A landscape with many valleys, sampled at points; each row gives a point and its height.
A ball rolls from a point to whichever of its 6 nearest points has the largest drop for the distance, and stops where none of them is lower. Distance is the straight distance between rows; heights are no part of it.
Q_197 (h 40.4): [151 149 164 156 123 152 147 178 174 133 116 145 134 134 129 136 165 137
 107 106 150 131 154 100  93  88 117  98 117 153  60 155  87 156 119 125
 140 172  99 157 124  94 149 113  85 147 135 120 154 119 125 105 151 202
 108 108 125 159 106 172  96 112  92  96 125 120 164  90 101 120 188 142]
Q_490 (h 13.1): [104 145  61  96 121  80 110 109  91 128 163 100  75 144 104 119  48 118
 145 161 129 126 119 159 201 168 124 165 119 134 185  56 200 106 140 125
  68 137 184 127 148 167 123 162 145 108 113 134 117 146 132 143  86  46
 155 131 145 134 144  89 138 160 142 164 148 160  90 180 160 153  48  93]
Q_903 (h 37.2): [113 174 140 161  60 142 137 137 121 134 144 145 122 142 148 122 162 128
 116 147 166 141  95 111  72 155 131 101 180 139 143  99 161 154 104 189
 109 157 216 133 170  69 100 134 177 132  99 151  74 114 111  96 132 114
 219 181 135  68 173  99  92 141 134  86 145 150  90 142  91 109 154 122]
Q_734 (h 28.0): [119 162 175 172  78 155 155 172 158 134 120 159 140 130 171 115 154 130
  94 124 144 158 109 107  62 145 118  71 134 125  88 147 132 183 129 156
 129 165 178 173 155  84 117  74 156 134 126 139 120 108 110 116 170 189
 181 154 155 129 119 143  82 126  94  49 137 121 149 137  97 105 182 163]
Q_910 (h 16.8): [166  92 164 148 176 164 124 155 162  95 128 142 150 136 124 139 151 131
 146 118  99 135 172 154 111  81 107 118  99 118  82 197  55 141 133  97
 156  98  56 119  90 134 169 117  97 127 171 104 177 102 159 131 163 174
  71  94  88 176  93 191 107  81  78 153  97 128 162  71 107 116 173 143]
Q_388 (h 18.2): [166 111 160 146 170 157 130 143 165  89 137 142 155 135 130 134 155 137
 147 105 117 114 166 152 112  93 108 134 103 132  90 186  81 138 130  99
 146 118  60 125 107 126 161 125  89 123 162 100 181 116 144 131 165 171
  85 115  91 160 103 178 101  95  80 142 105 117 153  81 106 117 178 146]
Q_445 (h 11.9): [139  37 119 113 175 155 128 110 135 142 138 126 144 164 111 113  98 136
 170 113  68 136 155 138 133  82 128 154  89 123 125 167  89 104 116  94
 138  92  20  82  36 155 144 104 106 135 170 150 200 107 153 141 136 118
  61  89  93 155  79 173 140  97  92 158 101 110 172 107 134 123 144 121]
Q_355 (h 27.2): [116 161 176 200 107 175 177 178 175 134 110 153 129  99 173 139 162 124
 101 115 146 165 146  94  58 134 140  63 115 139  43 145  86 157 124 142
 137 171 133 189 150  71 151  84 126 148 142 106 129  88 126 117 171 252
 161 140 162 163 100 161  57 103 114  64 149 114 147  97  81 124 207 188]
Q_375 (h 39.9): [128  67 111 126 155 135 131 101 126 147 123 107 144 148 109 127 111 130
 147 106 104 141 144 131 168 105 154 156 105 111 154 131 124  88 133  97
 151  91  71 104  75 159 142 136  99 123 157 138 168 116 164 147 100  89
  74 133 117 137 119 136 177 107 142 166  99  99 142 107 153 134 110 102]
Q_959 (h 51.7): [119  97 106 138 151 127 123 104 124 130 124 114 146 126 105 125 109 117
 139 101 118 131 149 134 152 115 140 148 112 104 146 137 117  92 151 110
 146  93  76  97  93 159 129 136  87 139 144 121 159 117 163 142 110  93
  90 145 118 136 103 133 179 117 142 167  96 102 141 112 138 142 113 107]
Q_751 (h 52.6): [126 156 165 129 130 129 114 145 140 139 113 136 135 107 139 131 154 127
  84 122 135 130 115 106  96 108 110 123 133 150 103 150 133 129 134 152
 139 146 126 154 127 123 122 105 105 135 118 130 107 148  85 137 139 162
 138 124 144 125 121 140 128 137 103  92 133 123 142 117 134 110 150 139]
Q_278 (h 3.6): [131 155 168 171 106 150 150 186 182 123 101 146 136 108 136 128 153 131
  96 116 165 155 146  91  73 111 138  70 114 140  51 153  97 160 116 138
 133 179 118 169 137  94 137  95  99 140 145 109 127  94 123 100 168 219
 125 139 155 156  88 163  85  95 100  79 135 120 156 106  89 124 195 160]
Q_51 (h 40.5): [104 167 143 117  95 113 119 119 123 143 117 130 136 115 146 138 159 124
 108 147 156 137  99 141  93 140 124 121 184 138 158 119 156 151 109 166
 114 139 174 126 166 123 100 122 164 113  94 124  75 125 115 119 123 127
 170 146 146 105 165 101 131 127 142 116 138 152  90 144 133  95 129 132]
Q_662 (h 35.8): [133 145 168 148 118 137 122 154 169 139  98 154 139 126 141 123 152 127
  88 115 143 151 123  98  77 119 123  95 120 145  84 158 114 167 120 143
 127 175 121 156 150 106 109  99 111 123 115 125 122 137 116 120 162 182
 136 126 157 141  97 139 109 116  92  76 132 133 153 115 119 116 173 138]
Q_22 (h 56.1): [137  82  91 107 138 112 120  88 100 152 125  99 137 140 117 133  90 142
 138 103  92 124 127 120 186 130 159 153  96 121 164 109 125 107 129  85
 129  83  90 111 105 161 137 163 115 118 136 135 143 134 175 143  83  83
  87 115 121 150 142 123 192 135 163 180 100 115 142 117 160 143  77  82]
Q_588 (h 3.4): [132  65 120 131 172 141 133 113 149 124 134 120 144 151 121 126 117 121
 149  99  99 133 158 134 134  92 126 159  96 123 123 163  97 107 131 106
 149  81  41 100  57 161 128 114  98 136 159 136 171 120 148 135 133 109
  83 122 107 147  92 154 140 113 120 146 108 114 155  92 141 124 126 120]
Q_75 (h 28.1): [122 153 167 177 119 170 166 172 190 130 103 138 125 103 144 140 162 137
  95 108 157 153 151  81  47 113 133  71  97 143  40 161  73 161 118 135
 137 160 111 168 134  80 148  90 102 147 136 119 144  84 123  90 170 235
 118 141 156 177  90 169  83  82 122  83 132 118 163  87  66 124 216 178]
Q_252 (h 4.2): [ 99 173 149 169  61 158 129 146 124 136 148 157 120 142 154 129 167 120
 106 137 165 150  91 117  62 157 122  93 177 137 135 112 154 149 119 185
 124 160 202 142 172  72 107 110 165 128 107 163  85 116  96 106 123 123
 219 171 129  65 163 105  79 159 134  78 145 133 113 134  94  99 162 143]
Q_977 (h 40.2): [104 151 129 110 116 115 119 110 122 140 113 111 125 109 141 131 147 130
 118 134 151 118  92 127 117 133 119 124 179 130 161 124 154 138 107 163
 103 135 166 133 152 149 110 123 164 116  99 131  90 146 108 129 124 110
 160 125 148 115 161  90 140 130 167 115 135 151  91 141 141 123 117 138]
Q_749 (h 25.0): [152 116 158 154 161 145 116 149 150 107 131 152 148 125 154 124 156 142
 119 103 114 116 150 135 111 105 111 134 108 141  75 170  98 136 122 108
 142 140  85 129 122 112 133 127  84 146 127 111 156 151 134 141 155 166
 109 122 103 145 115 159 113 125  82 113 112 120 157 107 119 131 161 148]
Q_551 (h 42.5): [ 96 195 102 123  90  65 160 132  87 116 147 122  84 139 130 132 132 121
 141 175 183 107 112 156 123 175 135 129 174 118 175  88 181 143 122 154
 113 138 204 132 180 148  96 146 192 113 103 113  68 133 106 126 115  81
 183 160 170  68 192  89 114 153 151 122 158 174  40 143 157 103  89 116]
Q_521 (h 28.7): [120 161 172 151  89 137 135 171 158 131 104 160 131 130 160 114 143 134
  87 123 140 167 117 104  73 122 123  94 124 135  79 144 125 173 141 156
 129 176 144 160 157 102 110  87 129 121 125 130 107 119 117 120 176 186
 157 153 165 145 109 146  89 111  92  64 138 115 159 124 106 113 187 145]
Q_773 (h 21.9): [155 109 163 152 160 165 122 157 151  99 137 151 158 130 135 134 165 135
 135 114 120 130 166 144 115 100 116 123 115 139  72 177  74 144 131  97
 139 141  77 142 115 112 160 121  82 140 141 111 173 133 136 130 158 192
  95  98  93 158 120 171 103 103  72 116 113 119 153  88 101 125 171 141]
Q_604 (h 41.8): [110 124  91  99 112 112 119  89  98 119 122 109 134 103 130 129  92 133
 140 124 105 104 118 127 182 140 132 135 122 122 164 101 137  98 141 123
 117  96 149 116 146 137 113 147 148 123 128 124 132 139 152 131 107  86
 119 122 126 133 123 105 157 136 156 151 130 124 117 169 144 165  87 119]
Q_653 (h 24.0): [145 150 163 159 107 150 136 179 174 128 106 152 133 123 122 123 161 130
  98 118 164 149 150  98  85  98 132  82 107 149  60 155 100 163 120 141
 132 190 111 164 136 111 131 106  93 144 131 116 131 105 135 109 164 206
 116 129 150 151 102 159  91 113  97  84 134 115 171  97  94 125 186 146]
Q_775 (h 36.9): [130 155 164 128 104 120 126 155 154 131 107 158 131 121 145 132 148 120
  80 127 149 160 100 109  83 118 109 108 137 142  97 151 132 156 136 149
 129 154 135 158 147 103 106  99 123 123 120 140  98 137  98 122 153 182
 154 135 160 131 109 138 108 126  97  75 136 124 152 121 123 108 162 141]
Q_982 (h 11.3): [150  68 148 143 188 142 123 127 165 108 136 141 141 149 114 124 128 129
 159  98 101 126 159 155 126  73 112 139  86 118 102 188  80 137 121 106
 141 105  36  96  62 158 152 100  93 122 160 116 184 102 161 141 153 133
  66 101  98 158  96 166 123 100  89 146 101 118 153  83 134 112 158 132]
Q_955 (h 22.7): [125 131  47  81 125  69  93  80  95 138 170  92  74 148 103 131  36 126
 148 155 113 111 118 145 212 185 129 188 102 125 213  77 186 133 157 109
 100 120 164 103 134 188 146 178 129  92 113 127 121 145 136 151  76  40
 137 107 141 137 155  80 157 164 166 200 150 160 100 163 167 140  31  73]
Q_353 (h 34.8): [145 129 141 140 171 135 128 144 144 102 130 145 158 105 152 121 142 134
 136 110 109 105 161 135 124 114 118 138 110 141  99 167 108 112 144 107
 153 118  89 119 112 119 120 128 101 139 145 122 152 158 121 149 147 150
 107 132 107 135 119 143 132 129  96 114 123 119 152 124 135 135 138 132]
Q_57 (h 21.4): [ 90 154  83  95 125  87 145 114  75 134 141 106  88 133 108 125  86 107
 150 155 141 110 112 148 181 156 124 138 138 117 167  69 167 106 132 132
  87 138 188 127 143 155 117 148 167 124 116 124 110 147 127 129  84  50
 154 107 142 108 138  94 128 156 163 142 151 136  88 168 144 147  82 133]
Q_107 (h 47.4): [153 139 158 150 125 164 145 174 183 129 108 139 140 121 129 143 178 130
 112 113 152 122 163  85  88  94 127  99 111 143  43 163  69 167 108 128
 152 159  96 164 125  72 148 114  81 149 133 123 158 105 130  94 159 202
  94 112 133 160  94 192  87  97  96 103 130 121 172  85  91 128 196 165]
Q_69 (h 32.3): [ 98 177 114 103 109  88 164 125  93 119 130 110 106 136 137 142 136 122
 130 163 161 109 115 128 128 155 120 123 182 113 166  97 171 133 100 161
 118 128 206 136 165 138  99 149 179 116 103 117  71 135  97 126 114  94
 181 135 153  88 169 109 118 141 162 119 147 151  44 145 151 104  93 132]
Q_382 (h 23.7): [166 104 171 152 151 173 131 157 158  94 130 145 146 126 128 143 164 132
 150 118 115 121 160 138 103 103 109 112 115 143  76 170  69 141 131  94
 142 136  79 144 116 101 164 129  88 143 143 104 182 111 137 123 161 196
  83 101  90 166  99 183  98  94  78 132 118 108 173  86  95 130 180 160]
Q_938 (h 35.3): [117 167 157 155  73 154 122 146 130 131 131 149 138 130 140 131 158 117
  95 152 145 171  90 130  76 146 116 108 164 127 138 118 147 152 143 177
 126 157 188 144 171  82 102 106 158 131 113 139  82 113  86 112 145 150
 194 162 133  95 147 106  99 129 119  85 135 124 117 135  99  99 158 149]
Q_645 (h 44.8): [125 166 160 130  91 132 117 142 136 140 110 133 146 106 128 136 153 124
  91 143 147 164  85 129  98 134 109 111 159 128 142 130 146 139 141 164
 132 153 154 143 156 102 109 102 137 133 123 126  88 117  99 126 147 148
 172 138 149 112 132 113 118 126 114  96 132 135 124 126 118 105 143 142]
Q_822 (h 26.8): [172 117 166 147 142 157 123 164 148 107 143 146 146 127 126 124 164 143
 131 118 131 122 160 128  98  90 114 120 117 145  69 173  84 143 117 102
 150 156  75 136 123  98 155 121  85 143 137 118 173 121 125 122 148 189
  88 107  94 149 106 175 103 107  87 120 116 113 165  98  97 128 177 148]
Q_821 (h 37.0): [104 155 115  97 128 104 134 109 103 135 108 105 107 111 138 126 129 125
 140 138 143 110 103 133 142 141 114 126 166 127 152 105 150 127 111 142
 110 117 184 126 145 144 114 127 178 126 105 132  84 152 119 125 120 105
 147 123 131 108 157 104 133 137 169 122 138 145  88 157 148 132 101 154]
Q_611 (h 69.2): [109 117 110 119 138 118 111 105 119 125 124 126 151  94 129 118 120 123
 133 112 105 109 115 139 150 137 131 131 128 115 152 116 133 100 136 122
 123 111 136 118 137 135 111 136 140 131 118 126 138 136 153 134 121 103
 115 136 123 127 124 105 147 138 161 136 120 133 128 164 132 165 108 137]
Q_500 (h 9.1): [141  53 112 126 189 146 140 114 141 130 142 124 141 165 116 114 122 135
 161 110  83 134 145 135 132  78 125 155  92 109 122 168  87  98 115 106
 142  88  32  85  42 160 141 102  98 127 159 131 183 117 156 144 142 109
  69 106  98 154  76 174 142  91 105 149  99 116 161  88 142 120 143 127]
Q_145 (h 42.6): [117 165 153 138  88 137 112 140 135 136 124 135 128 116 135 139 152 113
  95 144 149 157  90 137  71 140 116 111 172 135 149 127 151 151 130 172
 124 151 178 144 163 103 107 111 151 117 114 128  77 124  95 125 134 150
 184 163 140 111 142 100 109 126 122 104 135 136 102 124 115 110 149 138]
Q_367 (h 23.1): [116 129  74  82 114  82 102  94 100 133 153 101  88 144  97 141  49 118
 139 159 127 117 120 145 218 168 133 164  95 114 199  80 171 119 153 114
  97 125 158 124 133 167 141 151 124 115 130 125 127 136 145 138  79  64
 129 120 144 144 137  99 162 162 157 194 140 145 112 159 152 161  48  87]
Q_86 (h 33.0): [118 166 163 145  73 152 133 156 137 131 132 159 136 131 157 123 155 113
  87 137 151 160  97 116  68 149 121  96 151 132 111 128 142 156 133 168
 127 154 178 156 159  76 100  93 158 123 131 156  87 115  92 108 159 159
 197 168 132 112 126 134  94 134 109  72 143 119 127 132 104 101 170 150]
Q_993 (h 44.2): [116 143 129 111 128 116 117 113 113 145 108 122 128  97 139 112 146 118
 122 113 127 122  95 138 136 129 125 123 153 126 150 118 144 126 111 147
 105 120 166 127 147 132 124 117 146 132 104 120 100 161 117 141 119 112
 139 118 132 104 151 100 145 137 165 122 140 130 111 161 138 144 121 148]
Q_525 (h 47.9): [131 111 128 134 173 140 125 121 132 114 129 136 165 113 126 132 127 120
 142 105 115 108 142 134 142 124 128 148 101 114 122 146 106  89 150 118
 158  99  80 119 103 134 123 122  97 123 158 120 160 131 136 140 129 123
 107 157 119 137 103 127 143 123 125 134 113 113 149 116 134 142 126 140]
Q_943 (h 39.0): [104 206 133 151  59 113 154 137 101 124 134 140  94 135 137 127 154 138
 121 156 183 106 108 104  68 178 145 110 195 142 155  78 163 140 108 170
 112 141 234 149 190 102  94 168 189 134 104 143  58 123 100  95 128 104
 223 174 138  47 185  93  95 164 141  87 155 155  53 139 114 106 121 116]
Q_652 (h 56.6): [142 129 139 138 159 137 129 131 136 111 126 135 148 102 137 117 146 124
 116 113 115 120 139 132 128 118 118 141 124 142  99 151 126 110 148 118
 149 122 103 119 117 115 127 117  98 129 125 119 138 163 102 140 135 142
 123 129 122 125 115 135 134 139 112 107 130 108 145 121 128 147 140 142]
Q_46 (h 38.9): [136 140 157 156 120 173 150 172 193 130  99 144 129 105 133 146 167 128
 108 111 158 141 162  74  63  97 132  89 114 148  33 164  67 158 108 127
 129 161 100 164 129  80 143 101  85 141 133 130 155  82 119  97 162 234
  96 121 142 161  97 180  83  84 112  87 129 119 169  76  77 127 212 168]
Q_300 (h 79.9): [127 121 143 134 157 146 115 121 126 119 124 133 152  87 130 109 139 117
 122 121 114 132 124 146 147 133 125 130 124 124 128 139 129  89 144 130
 141 115 114 122 132 119 122 128 101 139 136 125 142 154 111 144 125 128
 115 137 116 112 118 115 153 136 140 123 127 118 136 135 134 150 118 140]
Q_204 (h 27.9): [ 97 127  83  95 125 102 138 107  90 117 121 118 112 112 124 137  91 122
 141 147 118  98 118 132 189 143 122 129 136 116 159  97 146  95 130 130
 102 113 174 123 149 145 118 146 160 129 123 127 121 152 128 121 100  77
 128 108 135 119 128 107 151 146 164 155 144 131 109 184 151 169  85 129]
Q_881 (h 23.5): [123 145 174 178  93 159 141 174 168 135 105 162 134 122 160 114 156 117
 100 110 148 159 131 105  69 138 126  60 116 137  62 145 112 182 130 152
 124 184 147 177 155  92 126  78 136 130 131 117 122 100 117 115 180 215
 167 152 156 152 108 140  72 100 100  63 143 122 151 121  93 118 191 160]
Q_659 (h 24.4): [145  38 112 119 167 151 113 105 103 167 123  90 144 160  82 114  91 125
 167 125  78 153 148 155 168 109 158 167 103 111 147 119 115  87 116  83
 153  91  44  90  66 158 148 152 112 128 162 142 185 124 154 135 102  89
  70 110  89 152 122 149 166 108 136 180 102 104 141 121 142 142 105  90]
Q_150 (h 40.1): [159  18 130 124 202 178 126 117 145 138 131 131 127 143 106 121 119 131
 184 131  64 135 157 157 155  83 135 130  91 106 129 175  82 108 120  81
 131  98   5  93  27 150 180  88 114 137 179 125 208  91 156 131 147 147
  40  51  78 160  57 183 123  73  72 163 113 103 191 113 132 126 158 143]
Q_414 (h 44.7): [151 127 146 129 166 138 124 138 135 108 124 140 148 107 140 118 141 132
 114 107 115 110 140 125 127 112 114 139 123 141  95 159 117 113 138 114
 149 126  94 128 112 116 123 123 102 139 120 120 147 150 107 144 142 156
 113 131 120 129 108 139 136 140 109 105 133 119 161 119 125 138 143 138]
Q_128 (h 30.3): [139 116  63  70 162  74  99  82 101 156 164  82  57 156 106 131  39 128
 153 147 114 115 117 139 234 166 150 201  92 118 206  78 186 129 162 100
 114 114 153 105 123 198 171 183 127  80 101 146 122 166 126 150  93  28
 116 111 116 140 158  79 165 169 178 201 142 145 108 172 169 140  32  73]
Q_199 (h 16.3): [145  45 108 119 174 156 124 107 117 160 142 110 141 154  89 118  96 131
 164 117  80 154 160 143 162  93 145 172 102 106 140 139 103  79 116  92
 153  81  31  93  43 143 143 127 105 139 176 154 185 119 137 147 118 106
  77 108  85 146 106 155 163  97 126 170 102  91 156 109 134 129 110 109]
Q_16 (h 51.0): [120 157 150 121 114 128 104 120 123 144 112 125 128 108 129 126 159 115
 104 142 158 147 101 130 105 124 126 105 180 140 136 131 147 138 130 164
 125 134 151 131 145 131 128 111 140 129 100 129  88 146 100 128 127 133
 148 118 142 108 145 115 135 124 143 113 131 140 112 128 128 114 139 144]
Q_85 (h 16.7): [108 191 126 141  66 129 148 133 119 120 148 145 114 139 144 124 155 139
 113 144 171 116  89 101  66 172 140 119 197 144 149  88 167 152 102 176
 106 142 231 142 183  72  96 160 181 141 100 147  73 105 101  98 132 116
 223 175 131  46 194 102  94 157 140  89 142 151  73 144 100 113 137 115]
Q_582 (h 68.5): [127 139 128 123 148 131 110 112 114 132 121 125 138  88 127 104 146 112
 127 112 125 129 102 141 141 130 121 128 149 123 125 131 145 116 127 131
 123 127 133 128 129 131 125 117 127 133 114 114 116 164 114 147 114 124
 132 125 119 108 130 106 144 139 151 123 128 125 133 151 126 143 128 144]
Q_304 (h 36.3): [107 165 126 117 108 106 133 116 115 137 116 111 117 120 141 136 144 123
 118 152 161 125 101 128 104 146 115 118 185 131 161 110 159 154 108 166
 107 124 187 136 163 145  98 136 171 129 102 129  67 128 102 124 123 115
 180 144 152 103 165 106 125 134 161 115 143 160  67 140 139 108 116 134]
Q_814 (h 12.7): [145  35 118 114 183 146 124 103 127 149 137 117 139 166 108 114  96 136
 156 125  77 151 160 141 147  93 144 160  97 113 127 155  99  91 121  89
 141  83   7  87  40 145 137 112 111 135 170 157 195 105 149 133 128 110
  60  98  82 153  78 162 149  86 107 160 103 107 167 118 132 140 126 112]
Q_222 (h 42.4): [149 129 162 143 143 129 119 148 154 126 118 153 150 126 143 117 150 140
  99 108 131 123 138 108 107 105 107 118 129 155  86 151 123 139 123 131
 132 155  91 141 136 114 120 118 107 130 113 131 133 161 101 131 150 171
 118 110 128 128 118 155 124 136  93  87 133 118 162 124 119 129 151 138]
Q_714 (h 41.4): [107 179 134 124  76 104 128 123 111 124 123 127 114 122 143 133 143 129
 121 160 156 122 113 130  84 162 126 115 188 128 154  96 164 145 106 159
 126 137 208 132 181 112  91 146 190 127 104 132  66 119 104 114 128 124
 197 168 140  81 177  93 106 126 143 113 139 161  63 137 112 114 131 120]
Q_4 (h 44.1): [148 146 164 143 129 143 121 150 153 141 115 148 143 136 130 114 154 139
  95 109 139 124 130 111 102  99 114 104 127 154  79 150 122 149 126 129
 131 168 103 151 140 119 125 120  95 130 115 123 132 145 116 119 149 178
 116 106 136 138 111 151 106 127  96  83 129 126 162 112 118 114 164 138]
Q_932 (h 37.7): [112 177 135 152  69 129 124 134 117 132 130 152 125 128 150 126 160 127
 115 156 159 132 102 126  63 151 114 111 190 132 158 113 155 148 111 171
 123 145 198 134 179  87  97 139 180 124  99 142  82 114 104 115 127 121
 201 174 130  81 165  91 109 135 135 100 139 148  87 141 103 102 142 127]
Q_528 (h 53.9): [153  80  94  91 141 105 112  97  89 157 133  82 116 161 100 139  86 143
 146 127  80 116 136 129 202 135 168 171  82 113 155 104 134 103 125  72
 144  80  93 107 114 170 160 162 132 111 133 152 150 139 156 138  83  79
  74 110 106 147 163 112 186 147 162 193 108 109 124 140 159 147  60  71]
Q_854 (h 69.5): [125  90  94 108 135 125 122  92 115 136 124 113 136 132 111 133  99 122
 136 109 105 117 134 122 173 132 157 143 112 109 160 118 137 100 136  97
 144 100  95 103 106 157 135 153 114 126 134 128 150 129 174 147  95  87
  87 126 137 137 134 116 190 133 151 175  98 108 141 124 162 150  85  92]
Q_243 (h 27.5): [101 169  88  94 120  85 167 128  83 131 139 106  91 137 122 129 126 104
 145 159 177 117 107 152 158 161 124 117 160 117 170  81 177 124 107 148
 101 131 211 130 142 155 116 143 189 120 116 120  79 136 106 127 103  79
 162 126 156  89 171  98 128 143 166 132 154 152  63 157 169 119  94 140]
Q_739 (h 22.9): [168 123 158 147 133 181 141 176 169 114 129 145 139 125 121 138 172 144
 127 116 132 133 164 101 103  90 114 103 117 140  54 157  69 158 115 105
 151 158  78 158 119  76 160 129  81 153 133 134 179 105 122 109 149 207
  82  92 103 153 101 185  93  96  90 120 115 128 173  78  92 124 194 162]
Q_534 (h 24.1): [120 108  79  97 120  97 110  91 100 129 134 111 123 137 111 149  71 143
 135 129 108 109 110 126 195 142 151 148  93 111 173  92 134  99 158  98
 122  97 134 112 117 162 137 159 125 115 126 123 123 127 163 142  83  81
 102 116 144 146 133 111 180 156 163 189 122 131 133 142 150 148  72  89]
Q_422 (h 20.4): [ 94 137  69  92 110  77 129 107  80 113 144 103  96 131 109 136  71 130
 143 150 124 114 117 149 198 173 121 154 120 118 174  70 160 101 142 131
  83 137 178 125 147 149 126 160 146 129 130 127 121 137 141 138  86  57
 136 113 139 134 133  87 139 151 160 165 148 144  97 180 153 155  69 111]
Q_615 (h 46.9): [116 127 111 113 137 124 111 110 121 119 115 115 147  86 135 112 130 124
 138 117 117 112 102 141 150 135 118 122 145 134 141 113 136 103 122 132
 112 116 152 120 147 135 118 125 146 127 103 122 116 155 125 136 115  98
 131 123 127 104 128  99 147 140 162 134 140 136 116 163 136 153  92 135]
Q_72 (h 15.5): [155  96 157 149 175 144 121 135 161  88 134 148 157 139 130 124 144 142
 147 116 106 108 172 159 121 106 119 139  95 126  95 189  90 132 139 108
 145 115  68 111 101 143 143 119  87 126 153 103 171 120 157 135 162 155
  89 125 104 164 104 160 111 105  89 144 108 127 151  87 121 116 151 134]
Q_153 (h 40.0): [103 183 123 136  79 100 149 130 100 121 134 131 107 128 143 145 143 135
 126 160 164 110 113 111  89 165 125 115 189 125 160  95 157 145 112 173
 123 133 221 139 187 102  89 159 184 136  94 135  62 118 102 111 118 105
 207 176 141  68 189  96 100 152 137 105 149 163  47 143 117 103 121 112]
Q_616 (h 16.0): [124  90 121 135 181 143 133 104 143 108 135 127 163 141 133 136 123 119
 151 102 108 120 165 132 137 104 121 155  96 117 121 162 104 105 143 112
 158  90  68 108  84 146 126 123  93 133 157 135 164 115 160 134 132 114
  85 140 123 139  91 143 148 105 120 149 100 117 153 100 139 126 119 123]
Q_890 (h 33.4): [133 106  72  78 134  81 101 100 104 142 148  91  80 159  92 151  60 127
 147 146 117 107 117 134 215 159 149 166  84 121 191  77 156 117 163  94
 123 114 135  97 113 183 162 166 116 117 130 127 127 152 158 149  70  68
 109 102 130 149 162  86 178 167 165 210 139 128 121 148 167 150  42  80]
Q_484 (h 34.3): [151  98  67  74 153  71  88  97  95 147 169  84  72 166 100 138  50 136
 153 154 112 120 119 155 223 164 162 198  84 119 181  85 168 125 162  87
 115 123 150 100 114 190 172 170 132  93 114 140 124 156 140 147  73  46
 104 105 108 141 159  87 174 174 177 208 139 138 123 165 166 137  32  78]
Q_978 (h 55.6): [108 109  89  99 121 115 120  86 108 122 126 119 136 115 128 129  83 139
 138 122 103 103 119 116 180 140 138 134 109 122 171 108 135 111 143 111
 123  96 123 120 129 147 123 157 130 121 134 120 133 130 165 132  99  91
 105 126 142 145 113 109 179 149 162 171 117 121 129 153 157 149  77 103]
Q_350 (h 45.1): [156  91  82  80 142  86 113 102  80 156 147  92  85 148  93 148  65 137
 149 136  97 115 136 134 223 153 164 188  79 113 170  81 138 104 153  73
 130  92 129  93 108 178 166 174 131 107 139 145 130 142 139 138  74  62
  84  97 112 142 166 104 181 169 163 207 126 119 120 157 158 140  39  76]
Q_539 (h 68.2): [141 149 155 129 132 145 113 137 129 134 116 131 138  97 126 125 153 120
  97 126 140 144 116 135 116 122 113 128 156 139 109 143 147 118 137 146
 129 134 127 125 132 126 122 116 118 132 104 132 111 164  96 138 133 154
 138 123 138 124 128 121 137 138 124 111 137 120 139 129 131 120 133 143]
Q_954 (h 41.2): [144  56  98 111 147 130 104  97 107 168 123  88 135 148 105 124  90 130
 158 125  72 131 146 127 175 126 168 165  99 116 158 104 125  93 126  82
 148  89  76  95  92 168 154 154 129 114 137 148 167 129 168 142  85  85
  72 108  98 155 145 122 181 130 158 188 102 105 134 132 153 146  85  74]
Q_995 (h 25.3): [ 94 123  81  90 114  92 137 103  78 111 135 113 104 115 111 131  73 126
 146 148 116 106 121 133 192 156 125 137 119 119 174  71 150 103 136 122
 100 115 175 126 155 135 126 151 154 137 134 127 118 133 142 123  95  62
 125 115 135 121 127  97 145 151 158 160 143 127  96 180 146 155  78 126]
Q_436 (h 10.9): [108 193 111 128  81  83 155 128  85 109 142 125  99 146 130 140 133 123
 140 177 175 108 123 140 105 169 130 119 190 122 164  84 173 138 107 153
 123 141 222 136 179 136  93 155 186 128  98 116  61 124 102 118 119  99
 194 158 155  69 185  94 106 151 147 110 150 177  50 151 140 105  95 105]
Q_262 (h 34.2): [121 160 167 134  90 133 121 147 158 137 114 154 143 136 149 127 144 129
  79 143 156 171 105 109  88 124 115 101 140 140 101 144 135 156 141 167
 130 148 155 164 154  93 101  92 136 122 122 143  96 119  97 117 165 178
 171 156 158 118 112 135  93 122 105  70 123 129 141 124 113 112 165 144]
Q_383 (h 18.8): [142 106 126 142 174 137 129 127 153 101 141 141 162 124 139 126 138 141
 141 102  98 117 163 143 127 106 119 148  96 122 118 172  99 106 142 107
 151 100  69 105  99 139 125 124  84 124 144 114 169 133 144 142 145 133
  92 152 127 150 103 143 136 126 106 127 108 109 163 104 130 123 135 140]
Q_716 (h 34.1): [ 99 136 105 102 130 108 131 106  92 120 112 118 132  94 135 122 126 120
 132 128 119 106 107 134 170 137 125 128 139 127 149  97 141 116 115 137
 102 120 168 120 150 139 120 133 157 124 110 125 100 150 141 126 113  89
 139 119 132 114 137  91 148 145 181 135 140 140 114 170 144 153  97 139]
Q_119 (h 49.4): [118 214 131 164  43 100 167 134  97 108 143 134  82 137 129 116 147 138
 116 153 183 103 104  99  82 184 154 118 199 134 153  54 168 137  98 176
 111 152 243 141 191  92 101 171 191 138 103 122  55 143 105 106 131 102
 229 181 149  46 198  94  94 186 143  93 159 162  44 151 121 121 114  86]
Q_685 (h 83.0): [125 105 106 128 139 117 118 102 113 128 122 123 145 108 125 126 112 121
 136 113 113 111 126 131 161 128 140 135 114 116 162 122 133  96 146 121
 130 102 120 117 123 137 117 142 114 126 130 118 151 121 161 148 106 100
 108 151 134 128 119 110 162 133 147 162 113 121 141 146 147 155  98 123]
Q_811 (h 17.5): [163  38 133 126 190 155 130 123 145 125 135 140 138 156 106 115 122 131
 186 109  82 135 149 160 137  59 120 132  85 113 106 177  79 119 112  91
 131  97  29  90  35 161 157  80 104 130 169 126 191  99 163 138 149 138
  57  64  97 157  76 178 126  84  89 158 106 112 172  97 132 115 159 138]

For each start below, name the point where the ball stops.
Q_822: Q_588
Q_16: Q_436
Q_222: Q_588
Q_582: Q_490
Q_382: Q_588
Q_685: Q_490
Q_739: Q_588
Q_751: Q_278
